A landscape with many valleys, sampled at points; each row gives a point and its height.
From any point a ball rolls to the lowest of the 2 points nearest to it. It stops when none of these is lower. Distance is the straight distance between rows; heights are no part of it.
J_756: [176 106 140  68  98 150 129 106 103 117  92 170 112 159 170 108 135 111
 175 134 140 172 110 128  95 160  99 165 151 160 122 136 126  86  93  84
  75 144 166 157 154 123 161 126  67 142 103  94 151  98  87 126 142 131
 143 188  91  94 132 118 101 138 181  48 190  78 133 121 165 115 141 127
 173]  height 228
J_225: [133  92 132 132  94 121 112 129 170 199 124 112 168 133 181 144 149 109
 105  78 100 155 113  75  72 139  78 124 133 186  87 160 181 115 121 122
 106  84 157 109 118  65 176 144  81 117 109  96  91  85 106 109 112 162
 107  94 123 127 169 150 138 122 139 126  84 103 111 157 107 143 139 216
 144]  height 529
J_413: [166 169 104  84 132  95 115 130 108 182 105 178  94 165 165  60  96 148
 174 109 115 116 124 152 151 138 130 116 151 178 160 146 125  99  95 118
 128 113 148 179 100 136 104 131 140 176 129 122 121 109 124 186 151 142
 120 151  82 120 139 117 126  94 127  69 167 108 160 118 134  94 147 108
 201]  height 395
J_256: [163 153 144 142 157 123 139 142 116 156  84  88 125  91 126 118 122 157
  83 152 126 107 171  77 136  95 131  99 120  89 108 139  93 195 136 182
 147 121  57 131 114 143 189 114 211 146 174 162 130 145 121 134 164 165
 105  88 131 170 160 125 143  97 144 155  93 233 122  78 103 131 112  89
  82]  height 768
J_324: [159 165 119 119 146 133  94 127  82 163  90 141  80  99 186 110 158 113
 124 175 156 184 196 131 119 182 132 189 155 153  58 120 120 139  85 155
  89 139 114 186 139 120 149 113 111 187  97 167 193 106 110 146 160 132
  66 155 126 123 111 101 145  79 143  60 144 149 125 141 102  89 119 128
 170]  height 64
J_387: [103 216 135  93 176 105  99 158 118 114 165 156 154 112  46  94 115 106
 107  71 127  81 141 171 132  99 147 116 147  94 148 135  41 158  91 176
 161 140 131 125 119 129 102 155 162 157 125 134 150 163 198 160 158 119
 133 105 143 171 152 102 154  43  71 170 105 131 159 108 109 107 130 122
 165]  height 694
J_759: [ 99 159 107 164 181  96 144 138 119 150 165  91 118 120 130 129  86 156
 120  94 128  69 121 116 114 168 113 102 152 132 139 119 151 148 122 133
 144  76 156 126 129  86 109 158 122 143 107 108  92  98 145 142 139  84
 104 127 170 142 104 114 151 144  96 172 101  60 111 103 102 105  97 176
 173]  height 552
J_884: [140  93  85 105 121 135 137 150 101 118 107 111 142 124 133 117 120 129
 202 147 128 139 152 116 145 139 144 169 165 151  96 152 119  92  79 161
 142 128 153 129 111 145 168 154 162 128 144 119 154  65  89 140 155 124
  82  85 123  61 109 111 136 100 121 100 151 103 107 113 137 115 140 179
 179]  height 526
J_108: [172 148 101 209 185  96 143 163 135 146 113  84 133  87 133 132  95 190
 129 144 159  91  94 108 160 150 122  88 103 141 102 148 157 152 118 183
 124  71  89  91 100  77 167 117 158 138 174 148  66 105 123 118 163 116
  69 134 157 140 123 121 135 135 123 155  92 174  91 108 116 121 100 140
 110]  height 847
J_67: [ 91 199  62 122 121 127  83 163 105 117 109 102 171 106 120 132 114 135
  88 106  95 105 194 126 144 122 156  94 112 119 115  83 127 110 124 178
 138  80 117 129  91 130  97 124 210 102 181 164 146 158 154 122 128 107
 113  81 174 151 145 140 182 126 115 164  37 134 131 154 102 136 116 136
 122]  height 704
J_378: [134 149 185 118 167 120 131 136 110 111 118 121 146  97 107 113 122 168
  81 179 132 119 156 111 158 109 158 132 118 104 112 156  70 172 127 169
 143 141 107 148 134 151 149 112 179 133 155 160 142 153 147 159 139 147
 115  99 133 154 136 114 137 100 121 153 118 195 146  90  98 130 129 108
 107]  height 803
J_142: [157 130 201 110 160 165 118 113 137 100 132 119  63 129 168 185 160 146
  78 179 145 154 116 148 152 144 116 179 105 112 110 154 137  97 131 136
 101 117 174 213 135 101 112 117  89 158 136 153 161 128 163 130 125  75
 107 152 150 113  45 108 164 133 155 115 152  89 157 132 127 102 134 129
 123]  height 630
J_31: [ 77 107 143 174 112 137 135 132 110  52 177 138 140  95  52 151 112 103
 178 104 138 150 100 150 108 129 145 133 150  78 147 125  60 135 131 116
 137 155 130  75 172 145 138 132  98 105  73 111 115 135 128  99 108 102
 116 113 150  95 114 137 116  99  89 203 159 101 134 116 159 162 113 136
 155]  height 832
J_818: [ 99  87 169 193 124 146 148 108 117  62 187 114 113  81  79 166 146 108
 143 127 140 160 134 144 104 136 152 130 173  86 114 135  76 138 164 118
 112 143 141 111 192 138 110 121  71 116  78 158  82 171 115  82  75 124
 115 129 146 101 116 137 114 160  82 191 152 121 154 141 149 146 129 144
 129]  height 801
J_873: [152 110  66  79 104 129 159 166 153 183  77 144 140 139 132 131 140 127
  82 112 113  60 117  91 132 116 138 141 132 153 133 128 142 131 132 139
 162 112 139 167 158 122  85  73 163 117 132 138 151 127 143 135 168 158
 186 173  90 201 138 138  90 194 159  68  92 167 110 178 121 130 159 107
  80]  height 754
J_269: [132 157 122 194 174 100 149 140 159 173 169  91  77 128 141 133  87 177
 112  83 118  57 101 141 144 159 102  86 154 126 165 127 181 144 163 109
 118  78 145 144 136  74  97 150 108 171 117 116  51 128 140 131 147  85
 117 180 143 163 110 127 146 170  99 172 138 111 125 145 123 107 119 136
 156]  height 503
J_773: [103 195 111 119 205 104 129 138  98 156 152 150 126 122  86  88  85 123
 174 118 140  80 140 153 145 142 153 140 135 120 153 138  94 162  98 152
 193 147 133 122  97 149 117 188 175 145 126 101 120 104 159 167 144 133
 121 124 144 117 114  85 145  19  65 152 139 104 134  80 102  93 120 145
 159]  height 648
J_363: [187 126 126  77 112 132 113 137 108 136  80 177 108 161 163  83 138 155
 175 117 125 148  97 148 148 137 141 140 139 169 118 149 117  86  93 113
  81 121 142 193 139 137 137  85 112 153 135 158 141 118 114 165 150 151
 135 182  66  96 137 112 108 135 176  50 171 116 154 127 158 106 155  96
 173]  height 329
J_728: [141  89  82 204 188 121 146 138 145 128 101 119 164  95 160 101 107 158
 109 175 184 104 116 122 144 187 114 139 108 171 100 150 160 128 103 170
 149  87 148  91 128 101 119 148 123 116 142 125  65  98 104 110 145 118
  81 112 169 116  89 121  96 152 122 120 101 121  78 139 103  90 100 163
 141]  height 878
J_827: [108 120 116  73  79 154 124 102 112  87 104 185 124 165 138 126 114 126
 138 130 111 144 139 149 133  99 162 133 136 153 132  98 106  95 100  63
 113 134 151 176 136 188  73 112 148 102 132 139 160 148 147 126  70 160
 174 137  94 102 117 140 122 144 137  72 144 124 168 150 131 141 173 113
 134]  height 293
J_885: [109 164  83 149 187 103 145 179 112 123 160 112 137  96  69 144 115 128
 127 118 150  85 128 143 141 151 152 124 149 125 110 145  94 145 123 174
 164  99 132  97 146  88 116 144 116 125  92 140 107 116 153 152 168 115
  82 135 149 158  70 118 149 125  71 170  82 104  98 117 102 121  99 157
 141]  height 608
J_62: [136  92 104 112 115 162 137 123 159 115 127 129 135 161 136 190 152 116
 157 161 148 119 111 115 153 147 116 153 112 131 138 119 176  85 128  91
 138 134 153 139 113 157 138 136 126  65 137 108 153 129 116  87 123  90
 153 147 112 120  78 150 100 171 161  92 145  93 109 152 180 137 132 102
  78]  height 243
J_738: [148 109 168  92  98 157 112 148 130 133  54 168 176 146 119 120 122 142
 115 134 121 131 128  98 139  86 169 132  87 141 118 116 100 140 122 134
 116 138 104 155 145 145 168  70 184 118 170 151 164 130 133 148 128 163
 184 119  84 122 169 129 105 130 213  77 140 190 128  95  86 156 142  96
  61]  height 667
J_614: [108  84 102 157 122 133 132 169 135 115 135 140 136  99  62 105 117 118
 173 121  95 121  90 137 136  72 129  85 185 129 108 157  98 116 131 204
 118 158 117  90 136 118 137  91 174 120 152 179  45 138 114  84 161 134
 108  75 123 120 211  93 122 103 116 190 151 209 112 112 122 121 139 132
 123]  height 361
J_580: [131  84 122 144 107 157 152 144 149  91 126 160 125 135  89 198 142 138
 139 142 146 117  53 128 175 129 124 132 114  94 173 154 134 104 155 100
 148 114 144 121 151 158 123 115 132  80 134 121 100 133 141  75 150  87
 163 143 123 130  77 150  80 167 158 141 160 137 115 152 200 140 143  76
  90]  height 356
J_73: [ 99 151 149  75  90 121  96 103 110 125 100 163 155 150 169  48 122  80
 102 121 133 175 176 130  49 100 134 140 100 153 139  68  89 144  99 106
 124 175 112 145 117 145 109 108 112 146 102 108 173 157 116 152  86 188
 186 115  88 150 216 153 109  92 134  73 129 141 147 118  86 125 128 109
 154]  height 474
J_581: [156  40 117 170  99 142 172 112 138 122 149  72 142 119 142 122 160  80
 106 137  72 125 138 108  83 133 125 130 175  91 140 122 184 142 174  83
 105 127 147 113 162 114  91 177  87 117 103 122  82 137 105  89 118 135
 159 143 142 169 159 129 123 202  90 158 126 119 125 197 147 135 165 148
 124]  height 263
J_829: [146 148 118 177 135  86 137  80 106 155 178  74 101 138 177 116 125 110
 127  89  78 102 137 138 116 160 113  98 138 112 163  74 193 127 162  44
  93 104 120 119 105 145  77 175  93 170 119 107 118 137 143 154  94 109
 124 154 163 128 139 129 145 181 103 157 100  41 157 142 145 122 127 152
 170]  height 281
J_270: [161  84 205 147 156 109 153  55 133  92 117  90 135 161 184 126 133 112
 110 203 168 140 181 133 139 179 114 194 108 109  91 147 158 129 132  78
 101 161 159 146 134 152 140 173  74 115 141 111 147 167 113 111  70 138
 115 157 135  89  92 143  80 160 130  90 151  75 135 125 130 126 115 138
  90]  height 751
J_302: [112 110  81 121 143 103 155 129 134  73 118 111 139  95 111 107 172  99
  47 160 123  99 156 119 143 123 149 158 155 102 114 116 128 178 182 144
 149 120 115 111 180 124  98 102 126 121 109 166 100 167 129 136  96 194
 124 119 111 185 114 140  95 175  63 152  79 137 123 185 130 127 141 108
  81]  height 713
J_747: [102 134 137  74 105 111 118 151 131 135 133 112 172 141  94  96  87 142
 151  77  88 124 106 113 119 107 126 125 145 137 144 128 105 132 100 151
 169 132 135 111 108 124 165 132 148 132 146  90 156  86 132 162 133 143
 141  81 118 143 165 112 144 120 128 158 116 108 125  85 118 146 133 163
 165]  height 391
J_132: [117 149 112  96 170 106 138 132  91 137 124 131 151 131 118 109  88 142
 184 136 142  97 159 135 155 159 139 177 136 128 127 152  97 118  76 149
 171 130 164 129  99 145 131 189 167 144 147  83 159  80 131 184 153 112
  99 103 158  75  85  98 141  69 108 120 139  59 123  75 109  90 111 182
 182]  height 599
J_24: [168 114 156 160 159 123 168 127 155 153 160  84  74 147 142 156 133 154
 124 114 129  71 118 153 163 139 117 114 156  81 164 156 180 133 163  94
 127  97 157 182 134 106  81 157  96 152 121 121  77 177 132 124 132  90
 151 196 138 170  81 118 123 187 101 166 156 113 137 174 139 109 145  98
 128]  height 454
J_962: [121 159 194 116 154 142 151 151 110  80 174 137  94 112  85 187 134 171
 105 126 163 128  88 139 165  89 162 111 106  75 142 176  71 117 145 156
 133 108 138 149 151 109 119 107 115 114 141 146 115 154 165 121 116 108
 118 126 144 127  56 119 134 130 112 193 140 143 165 105 137 132 139 107
  94]  height 528
J_563: [147 108  93 163 118 106 127  86 121 173 180  93  82 149 149 100 122  85
 171  65  67  96 127 124  91 156 101 108 194 156 150 116 159 112 138  69
  84 123 142 120 123 125  93 163  74 156  90  97 111  94 108 140 132 118
 110 140 134  91 152 109 165 149 136 144 162  70 134 130 130 123 134 213
 206]  height 379
J_390: [ 84 175  82 122 109 115  96 159 123  95 165 142 139 126  93 130 126 129
 115  80  98 138 121 178 149 118 128  83 108 113 141 103 116  94 133 131
 132 119 128 101 117 143  64 119 148 118 152 170 115 167 173 123 123  88
 142 102 146 126 137 135 155 144 121 194  84 111 133 159 139 133 130 115
 145]  height 631
J_742: [ 89 184 166 104 159 117 111  96 134 125 144 164 167 120 144  52  92 111
  61 160 157 112 172 136  59 109 104 154 100 121 147 136  46 193 120 146
 160 174 119 124 118 124 103 145 116 171  92  91 161 164 157 137 169 137
 168  86 140 192 184 123 111  49 116 148 130 154 132  81  75 105 102  96
 159]  height 589
J_603: [139  79 191 109 168 119 163  93 124  95 114 108 136 141 158 126 127 151
 121 201 150 115 167  97 155 149 136 185 138 107 101 163 120 151 124 118
 124 163 155 169 134 158 143 142 125 117 140 126 152 137 127 128 105 142
 138 149 120 116  97 128  81 129 117  88 171 137 135 112 112 119 136 122
  86]  height 779
J_691: [179 144 131 154 127 128 118 134 142 197  67  68 105 129 194 138 140 171
 104 127 148 111 200  59 134 118 133 113 127 111 102 108 136 170 136 135
 141 115  86 184  85 145 181 134 191 169 153 142 164 143  89 135 145 147
 122 119 107 145 150 151 142 105 149  88  94 195 107 124  99 119 115  96
  98]  height 714
J_671: [100 101  67 155  97 118 143 141 130 107 126  90 172 114 144 113 113 144
 106  99  89 116  95 112 117 136  96  95 115 117 137 113 180 118 150 123
 152  87 139  74 133 120 130 157 126 120 151  99  91  99 132  96 140 106
 136  95 156 152 139 148 113 203 114 198  67  93 102 159 175 149 134 148
 141]  height 290
J_515: [142 139 162 124 149 169 142 153 128  81 146 110  71 103 120 193 153 169
 128 135 161 129 107 152 180 118 170 165 132  93 113 183  83  90 138 156
 119  90 173 203 149 119 104 103 112 158 132 176 143 126 161 139 132  85
 102 126 140  81  23 115 162 130 115 155 160 102 162 149 146 115 153 120
 138]  height 583
J_443: [159 177 120 125 190 115 114 139 108 171 137 154  83 119 170  94 129 140
 147 172 178 136 154 153 135 171 141 176 146 159 107 120 120 166  98 135
 120 150 117 149 119 112 139 145 108 182  70 154 142 107 143 161 159 135
  64 172 114 116  98  99 141  64  91  70 146 126 127 107  98  96 102 115
 157]  height 231
J_84: [123 116 188 152  65 114  84 107 146 114 142 150 116 148 109 118 100 119
 198  87 114 181  44 179 126 133 122  83 115 119 172 121 174 112 145  72
  96 161 109  74 117 132 170 125  85 151 140 112  96 125 112 139  95 109
 130 157 114  84 159 134 128 127 163 136 192 138 153 103 170 160 113 106
 168]  height 251
J_29: [127 147 167 116 107 102  72  96 123 139 111 155 123 191 176 103 129 127
 143 139 173 195 127 181 120 134 116 116  41 149 155  77 151  95 125  99
 110 143 106 119  62 169 111 142 112 151 144 121 137 152 136 136  68 125
 155 114 125  79 123 140 127  96 152  81 117 104 148 110 119 124 104 114
 124]  height 408
J_200: [111  94  65 219 139 122 138 153 143 111 176 134 116  98  74  98 102 128
 132  99 123 108  88 163 113 123  99  77 163 145 135 127 142 131 137 157
 113 142 116  50 155  94  99 124 127 109 126 147  17 146 106  64 136 105
 109 117 146 125 186 110 116 143 107 223 135 176 109 139 119 105 113 148
 149]  height 240
J_417: [146  68 146 125 107 142 175 117 156 124 144  83 119 139 111 136 150 131
 125 124  86  90 123 126 125 114 118 117 173  75 150 136 150 152 152  99
 118 147 150 165 153 133 103 122 108 120 123 126 108 180 122 104 125 122
 191 171 121 187 147 121 113 200 113 162 147 150 125 179 143 143 168  92
 108]  height 377
J_139: [106 166  51 106 157 108 171 168 108 112 141 108 140  95  63 124 142 107
 106 127 121  88 140 134 143 115 141 137 143 117 118 133 101 169 152 160
 178 138 113  90 152 122 113 129 128 135  96 141 126 131 168 158 142 173
 113 129 110 189  99 123 123 139  47 179  65 118 118 141 141 142 130 126
 104]  height 660
J_622: [160  93 110  98  95 159 112 156 132 145  48 163 130 130 154 132 146 145
 112 126 108  88 160  75 140  82 190 156 144 173 103 100 135 137 107 118
 121  99 118 182 160 145 109  70 200 123 168 180 172 148 136 169 131 170
 173 163  74 145 155 138 116 163 169  54 117 184 144 158  96 151 162 129
  84]  height 711
J_529: [144  95 169 134 143 172 109 118 154 162 145 110 141 128 133 174 191  88
 138 143 154 187 128  84 103 132 106 164 127 170  69 159 166 139 138 137
  81 155 118 105 136  53 233 121  78 108 108 143 145 101 104 119 135 145
  71 153 122  99 121 127 147 106 151 118 141 109  97 103 133 162 104 158
  81]  height 637
J_766: [155 139  91 170 132 132 110 124 116 183  67 112 102 109 207 135 154 116
 119 159 166 167 197 110 119 172 115 139 135 169  67 120 144 113  91 178
 112 123 108 146 107 110 152 138 132 155 117 137 155  91  69 121 154 127
  83 115 143 102 143 120 138  79 156  72 130 149  88 156  86  76 103 163
 154]  height 271
J_184: [103 143 194 110 130 115 114 104 147 144 136 141 133 144 143  83 115 113
  68 146 139 149 159 114  66 115  89 125 107 138 136 103  87 163 132 134
 125 162 109 138 126 119 117 107  89 154  92 122 143 149 119 126 134 140
 173 109 127 195 194 136 126 107 142 116 123 156 128  96  80 129 114 110
 118]  height 539
J_215: [113 171  90 111 120 158 121 136 142 174 124 100 103 121 139 185 160 113
  87 134 109 118 200  87 124  96 139 122 127 134 110  72 163 127 152 137
 145 132 108 180  90 115 107 100 169  87 114 116 190 138 115 128 118 139
 139 137 123 178 140 155 176 124 126  99  83 157 127 150  97 153 122 130
  48]  height 815
J_753: [127 105 159 163 120 132  94 130 161 154 151 140 152 122 131 149 153  90
 117 105 149 191  98  96  91 133  95 120 102 180  87 154 156 142 144 131
  87 115 106  43 143  51 209 117  66 100 105 139 100 105 106 106 123 142
  70 119 138 118 142 153 140 111 156 139  92 116  87 116 111 168  89 172
 112]  height 592
J_26: [126 158 162  60 114 170 141 147 144 141 125 156 134 144  74 144 119 146
 126 118 103 109 101 136 135  54 137 116 126 113 143 129  90 145 112 137
 129 167 113 154 139 128 144  57 172 109 140 139 157 141 166 137 140 159
 179 137 102 166 165 109 135 117 157 119 144 185 153  77 136 159 154  85
  67]  height 622
J_342: [114  94 152  92  93 120 108 141 141 184 144 105 141 144 135 117 117 130
 151  56  92 150  99  79  95 104 104 115 165 171 104 149 143 121 111 148
 121 124 147 114 104  87 189 120 109 131 129 108 129  84 110 148 134 155
 126  91 109 129 195 132 159 113 142 137 126 126 120 104  99 146 132 200
 146]  height 463
J_133: [156  74 104 106 111 155 127 101 125  93  88 152 139 166 181 130 147 105
 167 180 155 159 148 111 140 158 123 179 134 162 123 129 156  64  98  90
  99 136 176 153 123 189 119 134 122  89 151 103 133 118  80  94  98 114
 144 120 107  60 108 147  78 152 180  38 179  87 138 142 165  97 149 133
 140]  height 44
J_386: [145 122  59 111 127 120 160 167 139 157 102 117 115 102 115 151 142 131
 104 147 111  75 116 104 163 130 160 129 168 148 111 154 135 116 152 183
 157 107 131 167 142 128  75  70 169 134 129 177 118 121 145 135 187 133
 137 147 111 168 110 128 129 168 135  89 105 192 119 184 118 116 145 126
  96]  height 788
J_673: [152 116 147 150 170 155 136 117 151 106 153  87  91 120 147 197 169 100
 110 191 125 150 154 128 122 177 111 171 149 137  88 140 160 101 140 136
 111 118 162 189 137 104 103 126  78 126 112 151 122 124 120 104 119  86
  96 160 144 116  84 112 160 151 140 109 144  76 134 137 142 114 118 159
 112]  height 670
J_715: [153 108 168 124 128 145 117 110 123 140  69  70 152 125 181 144 151 148
  91 161 131 135 209  55 142 116 131 157 102 123  79 140 153 150 142 141
 121 118 108 166 115 124 211 136 161 119 157 115 197 114  76 154 110 162
 104  95 123 106 127 156 141 123 156 104 121 155 102 117  88 142 119 153
  81]  height 652
J_370: [141  57  81 199 132 135 170 124 133 118 135 136 135  97 114 106 134 112
 117 140 135 127 104 140 101 147 115 113 170 128 146 125 142 166 153 115
 124 138 124  62 179  93 116 149  94 105  87 143  43 115  95  96 138 147
 138 152 135 147 148 123  93 158  90 151 144 163  91 164 119 103 134 139
 135]  height 82
J_454: [127 134 175 108 147 156 151 106 102  84  98 146 118 103 129 183 137 173
  77 206 150 106 162 106 171 117 181 169 114  82 103 189  78 140 140 141
 130 127 116 183 166 180 120 105 171 110 150 162 185 131 157 127 117 134
 120 128 147 105  54 116 117  96 125 100 163 180 155 131  98 116 136 117
  94]  height 816
J_661: [103 132 191 151 100  98  61 103 140 105 132 154 137 168 115  96  91 109
 181 116 159 197  74 185  93 129 108 100  72 135 149 105 150 115 122 105
 111 168 100  60  79 143 144 124  99 161 146 110 115 137 111 140  69 115
 135 125 134  74 172 118 118  85 175 135 166 139 132  68 114 136  78 123
 150]  height 328
J_199: [109 126  66 175 136 115 159 104 117 146 148  74 151 125 183 101 127 139
 114  97  67  82 122 118 101 148  87  98 125 104 159  67 202 126 164  93
 114 106 135  86 102 127  96 178 130 160 158  95  96 116 137 120 111 103
 155 132 179 151 165 138 113 200  91 191  79  74 120 163 157 124 136 135
 150]  height 112
J_267: [105 127  93 121 106 116  89  95 112 127 139 135 142 157 157 113 146  98
 166 133 142 184 167 149 122 150 132 130 101 165 129  65 152  86 107  95
 127 156 121  99  81 174 109 145 121  93 145 111 157 133 106 129  62 142
 123 104 131  80 137 140 114 112 128  87 112  70 138 134 126 127 112 148
 132]  height 485
J_54: [131 177 128  92 146 123 141 122 133 156 114 146 131 169 130 134 137 151
 108 138 169 125 105 153 155 119 114 124  59 118 176 123 147 146 141 113
 163 106 117 121 100 124 124 148 132 122 129 106 147 125 173 143 136 131
 172 148 129 165  73 125 110 126 130 108 100 109 122 123 147 126 123  72
  74]  height 484
J_679: [157 178 123 183 162 104 130 135 117 165 103 112 117 105 109 124  90 173
 150 143 145 122 127 136 157 115 115  67  95 110 131 141 128 149 122 182
 142 110  53 102  79 132 169 126 224 139 199 154 104 123 104 125 149 105
 112 109 159 123 152 113 148  71 148 159 114 212 119  82 131 110  99 100
 109]  height 811
J_713: [ 93  80 131 122 127 147 155 144 154  98 143 125 154 115  89 130 137  93
 124 138 104 135  99 107 104  75 101 106 144 121 131 140 118 129 140 163
 117 142 110  73 132  91 174  92 153  75 146 113  86 128 111  65 151 146
 131  82 128 154 180 119 101 128 152 187 132 164 101  83 146 152 120 101
  75]  height 460
J_579: [ 97 138  52  72  83 143 137 130 108 134 111 187 153 145 115 103 119 129
 128  99  97 127 122 156 138 117 137 123 121 146 171 120 103  93 102  92
 156  95 167 139 149 176  43 136 152 116 126 113 155 114 151 158 139 123
 167 106 122 135 105 141 133 157 131 100 111  96 137 181 152 124 176 111
 193]  height 123
J_623: [ 81 205 112  94 178 118 121 123 140  89 144 150 190 104 107  86 136  94
  56 160 137  93 190 151  96  99 126 130 101 111 153 125  51 173 109 197
 152 140 115 103 117 121 102 144 146 112 117 121 131 186 168 119 160 149
 149  92 153 179 154 118 119  65  95 168  92 127 126 105 101 104  98  95
 134]  height 641
J_793: [115 130  66 124  80 144 159 140 111 126 155 152 133 137  93 139 136 103
 189  78  76 123  78 144 139 114 103 116 100 119 158 103 153 105 143  78
 161 190 103  57 127 161 150 136 135 110 117 107 150 103 150 118 138 121
 144 147 100 106 143 159 120 151 100 163 140 128  98 142 208 188 143  74
 100]  height 899
J_462: [152 179 177 106 157  90  91 131 126 184 130 186  72 152 171  54 107 153
 143 123 169 117 117 150 118 130 133 139 126 158 150 137 105 161 120 116
 136 147 132 160 124 124 130 153 101 201  85 141 127 138 147 172 143 148
 111 168  84 141 126 105 139  58  99  63 156 146 161  89 110 105 116  83
 171]  height 321
J_806: [ 96 110  91 140  82 132 136 119  99  80 135 166 145 124  87 132 115  98
 204 115 125 161  84 157 132 142 142 139 114 114 170 110 100 123 112  84
 159 153 126  61 144 182 139 161 113 100  99  93 138 102 129 125 126 121
 129 118 127  84 107 148 103 106  95 139 146  78 130 138 194 154 132 116
 177]  height 864
J_546: [143 124 157 129 148 109 137 130 146 105 108 113 176 148 124 128 119 164
 119 142 152 146 106 125 159 137 111 115  65 126 145 127 143 156 138 119
 141 115 105  92 108 130 182 140 130 122 169 110 122 116 130 145 120 135
 141 114 132 137 109 142  98 146 155 144  97 111 100  93 147 143 119  92
  85]  height 543
J_158: [ 97 164 197  70 118 174 143 119 138 101 167 146 101 130  56 170 115 163
 132 112 128 119  81 154 130  60 156 115 137  79 126 150  68 125 121 138
 120 168 121 157 141 144 134  74 140 108 124 136 141 158 184 128 101 149
 139 130 128 136 110 118 160  95 111 151 158 162 179  92 144 170 150  96
  78]  height 579
J_229: [158 100 184 132 148 116 124 132 131 128  91  65 192 142 155 123 121 160
 114 147 142 140 147  67 143 121 122 136  71 126  97 140 152 154 151 141
 115 129 105 105  89 110 240 139 142 133 184 108 154 102 101 158 110 153
 107  81 125 123 133 157 118 130 153 144  93 131  92  82 113 162 117 138
  65]  height 598
J_629: [122 108  92 159 117 143 106 145 106 149  96 129 133 104 150 128 138 100
 171 134 138 154 182 114 117 154 132 134 175 159  75 161 114  87  69 198
 122 131 119 112 126 114 157 146 160 113 122 143 152  85  69 110 159 121
  77 107 151  79 149 109 146  63 127  86 142 167  84 149  70  78 109 196
 183]  height 415
J_431: [101 131 106  84  75 108 105 147 131 133 120 141 178 134  95  92  74 145
 151  45  84 122  92 139 134 129 123 104 121 125 158 137  93  97  86 122
 167  77 164 112 134 145 109 151 140 146 140  79 151  96 144 166 165 104
 136  75 136 126 120 131 153 149 144 137 103  76 128 140 148 146 156 158
 223]  height 292
J_736: [125 164 174 103 116 114 128 100 116 124 146 141  73 157 136 135 139 145
 114 107 139 133  78 179 138 109 124  94  81  89 187 115 152 127 141  77
 140 122 123 125 108 117 110 157  96 141 114 113 150 138 179 146 105 113
 147 161 127 128  65 123 140 126  99 124 129  95 160 147 144 134 136  93
 123]  height 420
J_373: [107 148  93 142 113 111 101 146 132 130 134 183 132 134 102 129 131 121
 147 128 138 164 101 178 139 136 120  86 108 150 142 117 122 108 128 150
 132 140 109  82 119 135  94 111 131 104 123 170  92 139 129 107 136 112
 139 119 132 132 153 115 111 115 136 118 111 148 116 143 122 116 117 116
 132]  height 574
J_421: [134 181 125 123 119 146 110 129 151 191  81 126  97 115 153 181 150 136
  43 154 151 105 202  71 109 105 136 126 100 128 114  99 126 144 146 154
 157  94  94 211 118 128 100  89 176 127 121 119 193 138 104 131 160 123
 142 125 136 179 119 152 166 112 180  66  87 199 118 142  85 124 111 103
  70]  height 771
J_129: [113 120 128  69  75 144 100 108  85 122 114 163 123 163 146  89 116  99
 169  92  95 178 144 133  94  79 167 123 154 168 102  82 117  93  95  79
  91 181 122 161 107 164 121  85 132 116 124 131 171 152 124 139  57 199
 153 150  59  93 200 145 129 119 134  62 153 141 160 119 111 154 147 133
 134]  height 389
J_332: [148 118 209 124  45 123 116  95 131  93 147 134 102 131 119 133 123 147
 151  89  97 159  56 191 138 104 166  93 104  69 179 107 151 117 162  56
  85 151 117 132 123 137 134 137  84 158 131 100 120 160 161 146  85 127
 151 166 133  88 122 147 143 159 116 146 173 132 195 163 160 156 182  82
 150]  height 341
J_666: [101  83 136 146 130 132 155 156 144  83 149 157 131  90  62 179 130 123
 105 149 128 133  78 104 130 125 120 117 139 102 143 153  92 117 150 160
 127 100 130 101 184 116 123  92 122  73 122 125  65 127 120  64 170 110
 125 108 147 157 109 134  98 169 163 185 135 162 110 116 164 140 124 108
  97]  height 446
J_126: [104 130 145 131  84 127  94 107 145 138 187 137  81 167 115 157 116  97
 208  75 111 138  68 149 117 139  96 104 135 141 156 108 173  92 126  65
 113 152 119  95 105 130 144 131  88 121 107  91 141  95 119 110 121  70
 128 148 117  73 137 128 160 130 161 132 185  84 146 103 178 156 100 153
 162]  height 138
J_966: [114 100  99 143  99 129 168 142 114  63 142 117 136  58  75 147 157 123
 109 129 134 129 133 149 140 125 162 142 149  75 132 132  85 151 189 126
 138 107 142 121 201 144  80 116 106 143  86 155 102 159 132 132 101 139
 130 130 119 138  79 162 106 204  80 183 102 130 152 199 163 134 171 115
 131]  height 761
J_863: [137  79 173 153 145 147 131  73 155  80 139 107 136 144 150 175 179  75
  87 200 125 146 174  94 121 164 122 189 124 120  84 142 169 119 171 107
 113 133 148 152 167 137 114 133  83  64 125 130 133 164  85  67  51 125
 114 139 134 108 104 141 106 179 136  76 148  80 115 151 140 142 125 146
  67]  height 716
J_43: [122 108  99 167 114 143 102 121 157 162 176 122  96 150 139 161 123  99
 166  93 116 151 107 117  99 160  76 116 144 187 129 105 194  77 118 112
 110 126 143 100 106 118 104 140  88 101 126  97 114  99  98  83 131  69
 128 128 140  90 156 121 153 143 175 121 146  72 121 129 148 115  98 199
 159]  height 267

Call two points neighbours if one is among the 2 nearest of the other. Go from one point of each pair to the other, from neighbour to neighbour, staying as low as possible. Name the highest point that can't be avoided.
J_133, J_324: J_413
J_199, J_126: J_563
J_370, J_324: J_713

Where does a ball stop that starts at each point below?
J_387: J_579
J_806: J_370
J_386: J_962
J_529: J_579
J_603: J_962
J_773: J_324
J_753: J_579
J_873: J_962
